Points, in no order, along strands that fork, close into loops and pass close to each other.
In the rows, zero is written as 128.
Two points are linked if the straight distance between their rows is under 142. Some points are linked to none.
K705: [112 144 125 157 152 135 118  85 176 109 152 150 117 142 135  60 129  86
 108  83 102 169  98 137 144 126  94 156 168 135]
K942: [167 124 187  98  97 141 162 164 117 139 109 163 118 120 147 107 130 117
 194 134 132 114 123 126 104 100 121 102 116 121]
K970: [124 150 185 136 147 113 127 139 182 168 130 144 168  76 126 119 156 163
 112 125 134 136 107 190 172  94 128 103 145 137]
K91: [170  89 181 132  60  86 142 106 101 108 136 124 151 154 149 145  73  88
 175 117 150  99 133 134 141 152  75 131  79 145]
K875: [156 136 146 101 101 182 163 184 108 117 110 168  99 108 149 110 118 104
 162 135 140 136 171 106 115 145 150 137 135 139]
K948: [135 162  58  91 118 122 115 122 156  83 146 117 131 173 140 119  95 120
  79  92  90 144 179 122 118 120 118 115 143 109]
K658: [ 91 104 121 151 149 155 136 128 158 128 135 148 159  67  58 135 108 119
 127 144 124 145  95  86 169 178 145 145 162 160]
K813: [115 150 114 127 197 162 125 112 153 164 122 130 117  84 120 128 195 133
  90 138  93 174 127 139 142 105 155 160 143 116]
K35: [129  81  97  92  73 165  91 162  87  93 133  93 142 173 114 207  96 113
 183 169 148 107 151 107 100 153 134 121 101  74]
K754: [ 88 160 114 185 199 167 114 117 174 146 133 150 121  80 119 113 143 164
  82 131 145 167  90 140 101 145 180 107 205 130]
K270: [114 142  69 114 166  92 188 152  97 102 135 160  93 122  93 123 149 102
 145 119 102  84 127 102  66 152 132 107 121 166]
K680: [ 93 109 124 128 148  86 113 137 122 173 132  98 136 134 133 165 169 192
 137 159 145  96  77 170  92  72 144 102 130 130]
K243: [116 157 174 130 163  77 125 128 139 188 118 107 160 111 125 160 193 167
 120 149 139 101 107 200 149  81 139  93 108 129]
K733: [145 143 121 154 178  88  94  48 110 138 121  63 103 190 175 111 147 113
 123 136 119 130 120 143  85  72  94 137 128 102]
K833: [149 122 142  82 102  96 143 174  96 171 118 144 102 108 158 130 133 151
 116  81 119 103 138 134 154 118 127 152 102 152]
K111: [149  83 108 152 121 208 100 119 136  99 135 125 137 134 106 101 112 111
 112 138 125 152 108  93  93 146 115 165 151  82]
K138: [143  99 114 105  82 205  81 196 108 135 141 140 107 121 132 118 111 124
 115 108 143 132 144 136 170 159 147 185 151 110]
K783: [121 110 131 141 114 130 152 111 116 141  85 128 125 118 133 178 124 158
 148 183 148 149 125  80 100  96 171 113 115 120]
K748: [139  70 110 137 146 105 176  82  82 153 133 122  80 118 155 138 143 104
 164 116 123 122 113 116 100 109  99 189 112 165]
K290: [124 172  94  78 167 137 124 174 145 115 156 148 105 151 143  76 155 108
 123  84  92 113 143 173 110 111 118 104 156 125]
K646: [ 79 142 116 147 137  98 150 152 149 104 159 176 104 122 106  93 101  94
 178 114 140 119  91 157 135 154 126 123 187 186]
K818: [140  89 112 133 103 179  90 158 141 101 129 113 157 157 110 153  95 136
 148 188 145 134 132 100  82 127 126 112 138  75]
K604: [ 93 206 122 122 156 126 128 143 180 124 126 162 130  84  97 127 139 139
  90 112 111 161 173 113 173 158 193  99 132 164]
K815: [113 170  78 118 131 173 134 153 175 118 127 143  88  79 129  98 122 163
  64  88 131 162 189 121 150 159 176 136 162 158]
K954: [113 116 167 112 125 149  94 143 159 138 152 156 169  92  96  98 131 111
 130  92  96 148  98 146 209 151 109 165 129 125]
K140: [154 137 134 142 103 111 171 116 165 121 123 138 159  87 137 135 112 153
  70 108 126 149 168 111 181 139 127 135 102 160]
K562: [129 128  83 109 111 184 159 162 180 119 150 155 103 108 147  76 115 141
  80  75 134 149 145 157 143 134 129 149 194 155]
K590: [ 92 122 134 107 119 160  47 136 125 142 130 121 129 148  98 147 128 123
 154 143  92 161  93  92 159 117 161 159 105  70]
K917: [148 129 103  99 147 113 124 143 137 130 157 116 126 148 160  98 140 116
 127  96 135  94 138 207 125  95  79 131 168 140]
K225: [165 128 158 119 111 100 123 102 142 118 123 123 138 187 147  97 114 117
 144 106  93 112  98 108  78  88  89  78 101  74]
K676: [152 143  73  77 123 106 137 100 159  95 144  84 175 165 136 163 145 109
  75  99  90 119 183 143 150 113  90 112  96 101]
K155: [136 123 149 165 179 114 160 144 113 149 128 152 104 115 108  82 170 136
 154 140 130  80  61 152  53 126 124  91 133 133]
K314: [136 147 108 110 124 206  94 184  97 126 115 130 116 127 126 117 139 131
 111 161 143 139 173 107 110 143 171 151 145 119]
K544: [117 144  99 164 132 121 137 104 145  74 112 108 173 159 121 148 107 132
 112 186 162 116 145 136  56 116 126  67 146 124]
K262: [145 132  99  98 150 176 139 150 105 153 121 120 104 112 152 139 179 142
 104 146 113 142 169 123 105  95 154 152 128 118]
K629: [110 159 167 165 174 147 119 175 109 158 114 163  92 109 111  71 154 156
 135 156 164 119  86 137  88 139 170  96 162 142]
K538: [114 118  87 173 128 101 128 101 111  68 145 111 133 168 124 121  97 110
 126 152 167 105 147 147  72 146 106 126 162 158]
K266: [131 154 165 129 137  46 172  34  89 148  99  79 134 150 163 151 173 109
 148 110 120  90 150 148 140  98  83 124  73 142]
K39: [165  87 125  75  58 117 152 165 109 140 138 136 139 127 154 189  95 135
 116  93 114 128 157 124 164 133 118 134  96 113]
K424: [182 110 177 134  92 136 137 167  84 157 116 146 116 112 154  82 123 166
  85 103 153  96 143 124 133 152 125 136  95 139]
K60: [116 136 151 113 120 142 102 120  82 130 106 136  83 154 147 177 126  69
 202 161 125 161 147 100 140 123 159 163 101 131]
K85: [ 86 113 148 108  93 197  68 182 128 143 135 152  99 111 118 102 100 109
 175 117 135 159  89 120 196 161 149 184 174 116]
K823: [167  96 134  54  88 106 128  95  71 163 124  61 128 194 197 217 120 142
 150  90 126 108 137 111 102  94 100 107  75  82]
K869: [136 142 139 144 178 101  92 100 122 173 132  87 125 158 162 114 170 164
 108 148 122 104  85 167  78  66 115 107 132  91]
K348: [140 154 193 112 141 104 180 108 128 148 113 148 104 135 160 101 148 114
 209 125 112 110 112 155  74  69 103  86 136 136]
K598: [ 81  87 110 140 149 148  69 118 114 118 148 128  92 139  92 129 128 101
 198 161 116 154  74  96 129 132 139 173 126 102]
K353: [102  91 156 161 127 122  58  85 152 114 148 101 171 138 104 144 123 113
 151 148 149 159 106 155 184 126 108 172 123 124]
K293: [195  90 183 149 121 138 125  93 147 110 131 121 144 157 130  95 120  95
 165 140 120 118 108 135  98 117  64 120  90  89]
K718: [156  61 160 124  68 116  98 141  89 133 159 124 100 151 142 138  68 100
 160 100 139 116 108 132 171 172  86 165 102 118]
K396: [135 117 122 150 157 103 169  86  88 143 109 131 115 105 117 145 167 103
 117 141 108 131 142 103 118 124 137 167  86 150]
K43: [138  90 113 139 138 210 107 114 180 105 168 138 132 147 119  62 117 102
 124  92 116 153  91 141 125 141  84 165 178 100]
K741: [ 88 166 119 207 156 119 113  97 137 119 112 141  91 119 121  87 113 160
  75 138 153 157 110 106 104 138 175 124 167 149]
K263: [101 136 141 182 132 122 157  89 128 121  93 144 106 100 125 139 102 133
 145 173 159 164 121  92 116 111 174 133 155 170]
K160: [132 194  96  93 118 121 100 162 137  84 142 150 105 178 132  64 113 103
 107  69  74 129 158 116 116 149 124 106 127  98]
K236: [118  64 118 136 124 136 126 103  84 143 134 129  53 135 145 163 111  94
 210 146 134 154 102  94 108 113 136 188 116 136]
K650: [114 113 105 118  76 177 121 158 160  82 155 154 137 117 101  95  59 126
 102  92 105 156 118  87 167 183 122 147 169 115]
K292: [126 126 164 115  87  84 113 112 103 120 109 129 137 174 121 147 109 120
 166 134 101 109 105  87 123 111 124  88  63  85]
K673: [144 106 159 168 160 132 140  67 166 115 137 145 138 128 111  87 129  85
 137 127  99 155  84 122 116 115  94 137 121 117]
K992: [141 121 124 145 131 141  76 187  73 122 135 123 152 143  84  78 144 149
  97 152 141  66 123 121 101 184 126 120 110 107]
K32: [155  85 157 149 109 149  93  96  89 131 119  91 130 155 155 179 132  94
 181 186 188 133 168 157 126 127 117 165  91 134]
K968: [131 141 143 160 163 127 121 115 101 144 102 128 148 102  72 138 176 135
 110 159 112 129 133  81 153 154 167 135  84 136]
K474: [173 160 130 108 126  97 158  80  93 114 134  94 119 156 200 138 131  79
 113 103 124 111 207 158 145 134  78 156 100 146]
K885: [101 126 157 120 114 168 121 159 157 139 125 179  95 113 129  86 119 121
 154 109 132 172  69 112 143 117 145 135 168 116]
K964: [128 123 176 148 146 134 100 110 174 132 141 114 188 121 128 129 153 130
 143 154 150 143 117 203 155 100  89 129 136 126]
K364: [163  84  88 107 114 153 166 177 152 122 160 138 133 125 137  82 123 125
  99  79 133 106 122 170 116 131  78 141 167 129]
K943: [ 89 109 131 178 169 108 152 122 164 126 156 170 149  71  65 119 134 111
 150 122 137 121  60 150 134 160 123 127 156 181]
K570: [120  62 148 135  77  97  83 159  97 145 138 120 119 138 118 138  84 162
 153 134 155  99  79 123 140 135 118 145 107 110]
K769: [116 160  72 160 171  78 195  83 162 125 116 117 119  75 121 161 150 165
  60 120 126 139 173 119 131 125 153 102 125 191]
K889: [ 77 162 112 130  76 126  77 175 122  96 124 134 117 151 122 110  58 166
 103 129 146 127 136 122 151 158 164 121 181 121]
K811: [155 129 172 131 115 149 141 117  91 131  95 117 160 129 132 172 166 102
 153 175 162 118 180 131 136 137 138 120  71 137]
K608: [118 147  87 145 140  82 171  92 152 118 118  84 173 113 135 183 150 164
  59 150 154 117 166 173 138 115 121  92 126 155]
K519: [111 179 166 122 141  94 159  92 110 113 111 142 107 150 149 134 145  72
 210 139 127 132 163 152 109 102 128 115 120 166]
K256: [141 149 126 141 115  92 197 131 171 121 118 164 110  69 104 113  95 166
  81  93 115 137 143  68 151 163 146  95 108 175]
K785: [ 98 168 123 133 156 157 132 198 127 169 106 168  77  82 105  98 134 184
 110 137 146 139 110  91 141 150 211 100 177 153]
K152: [159 177 184 142 157 149 138 111 137 144  84 126 183 103 107 131 184 125
 105 165 136 140 182 111 169 136 160 101  79 138]
K798: [145  70 112 171 164 160 142 164 118 136 142 140 122  94  78  80 149 146
 128 149 164  87  55 140  74 168 112 134 155 140]
K907: [152 172 142 129 113  95 151  96 160 127 106 105 165 112 175 140 129 167
  57 133 147 134 194 171 158 100 110 100 106 138]
K484: [145  97  93 115  56 138 136 155 126  99 140 140 137 124 127 153  51 141
  82 105 117 134 146  84 154 173 128 141 128 116]
K790: [ 80 162  91 142 154 125 172 122 165  99 141 157 147  87  78 156 129  94
 128 134 111 159 150  92 160 164 165 124 142 185]
K966: [135  97  86 109 110 126 147  97 152 109 128  92 181 142 118 202 131 116
 107 129 111 150 150 111 154 112 114 137  97 115]
K962: [143 156 165 145 117  90 106  86 122 140 106  68 168 163 191 141 137 150
 105 150 167 118 164 189 133  76  93 110 122 113]
K786: [100 160  80  93 113 125 119 192 102  92 147 161  96 139  92  89 111  99
 114  81  78 110 147  86 160 192 150 144 125 121]
K982: [118 131 142  99 122 103 144  70 103 137 115 109 113 166 169 196 135  69
 218 134 122 160 152 134 143  81 119 146  98 150]
K310: [176 157 148  87 144 109 182  59  80 165  95  88 117 133 196 137 180 124
 120 126 107  90 165 135 103  89  83 136  73  92]
K582: [154 115  82 145 151 121 105  80 100  94 129  63 128 184 168 128 119 114
 120 147 167 111 151 165  64 102  85 152 157 130]
K503: [141 140 108 150 155  79 198 132 134 103 132 163 136  86  84 116 130 128
 105 118 112  92 126 105  99 171 133  85 109 176]
K496: [105 160  99 102 139 164 115 199 119 126 134 154 126  87  57  90 120 143
  95  95 100 114 152  72 201 232 169 136 135 143]
K114: [144 105 115  60  82 135 131 130  55 127 119  96 120 187 173 226 117 110
 175 134 132 119 172  92  95 129 132 107  87  95]
K234: [105 125 148 159 147 146  73 108 140 141 115 112 174 124  87 147 143 137
 109 167 132 157 101 111 142 120 158 140 114 108]
K709: [ 85 171 101 108 114 157 111 209 144 119 125 153  99 110 104  95  88 166
 109 132 127 125 120  85 143 169 188  93 184 117]
K104: [ 91 115 102 106  98  80  97 155  90 133 125 107 121 165 112 151 105 167
 130 130 115  99  98  93 123 126 142 113  96  99]
K103: [165 104 178 147  86 121 115 120 109 148 102 112 138 129 181 131 112 162
 100 136 171 127 138 145 125 107 110 139 119 128]
K981: [171 117 152  58 121  95 157 108  85 171 111  84 135 159 172 161 170 147
 155 109  87  74 126 114  87  84  91 101  66  81]
K148: [ 76 157  93 138 129  91 129 147 178  91 157 151 143 142 110 124  82 141
 121 112 131 132  93 171 116 130 128  83 202 150]
K93: [122  73 139 109 115 129  85 113 176 149 172 117 158 124 122 151 125 119
 171  96 113 154  89 161 211 103  92 185 128 124]
K276: [137 103 126  97 118 114 167 125 131 160 108 111 141 116 144 187 156 164
 146 157 133 121 120 135 106  57 126 101 114 119]
K647: [140 165 145 159 199 122 159 119 164 171 122 143 132  52 125 118 186 152
  80 120 115 138 120 167 142 122 148 111 127 138]
K354: [ 68 138 121 159 121 126  74 152 164  97 147 134 147 140  92  97  80 153
 117 135 136 122  73 135 115 150 139  97 188  95]

A piece is two or more points that can be reached from each other along the links. Count, over all rows, the pieces, the separate loops (a circle has one, a figure eight two, a Y none), the forks (points with three links) and the tips (points with one).
pieces | 4
loops | 2
forks | 9
tips | 13

A fork is a point with three links, a tip a point with one. Leave the first point through the second and follow the links. Name the first fork or tip that comes.
K709; K889 | K160
K570; K104 | K266
K981; K823 | K91
K290; K917 | K798
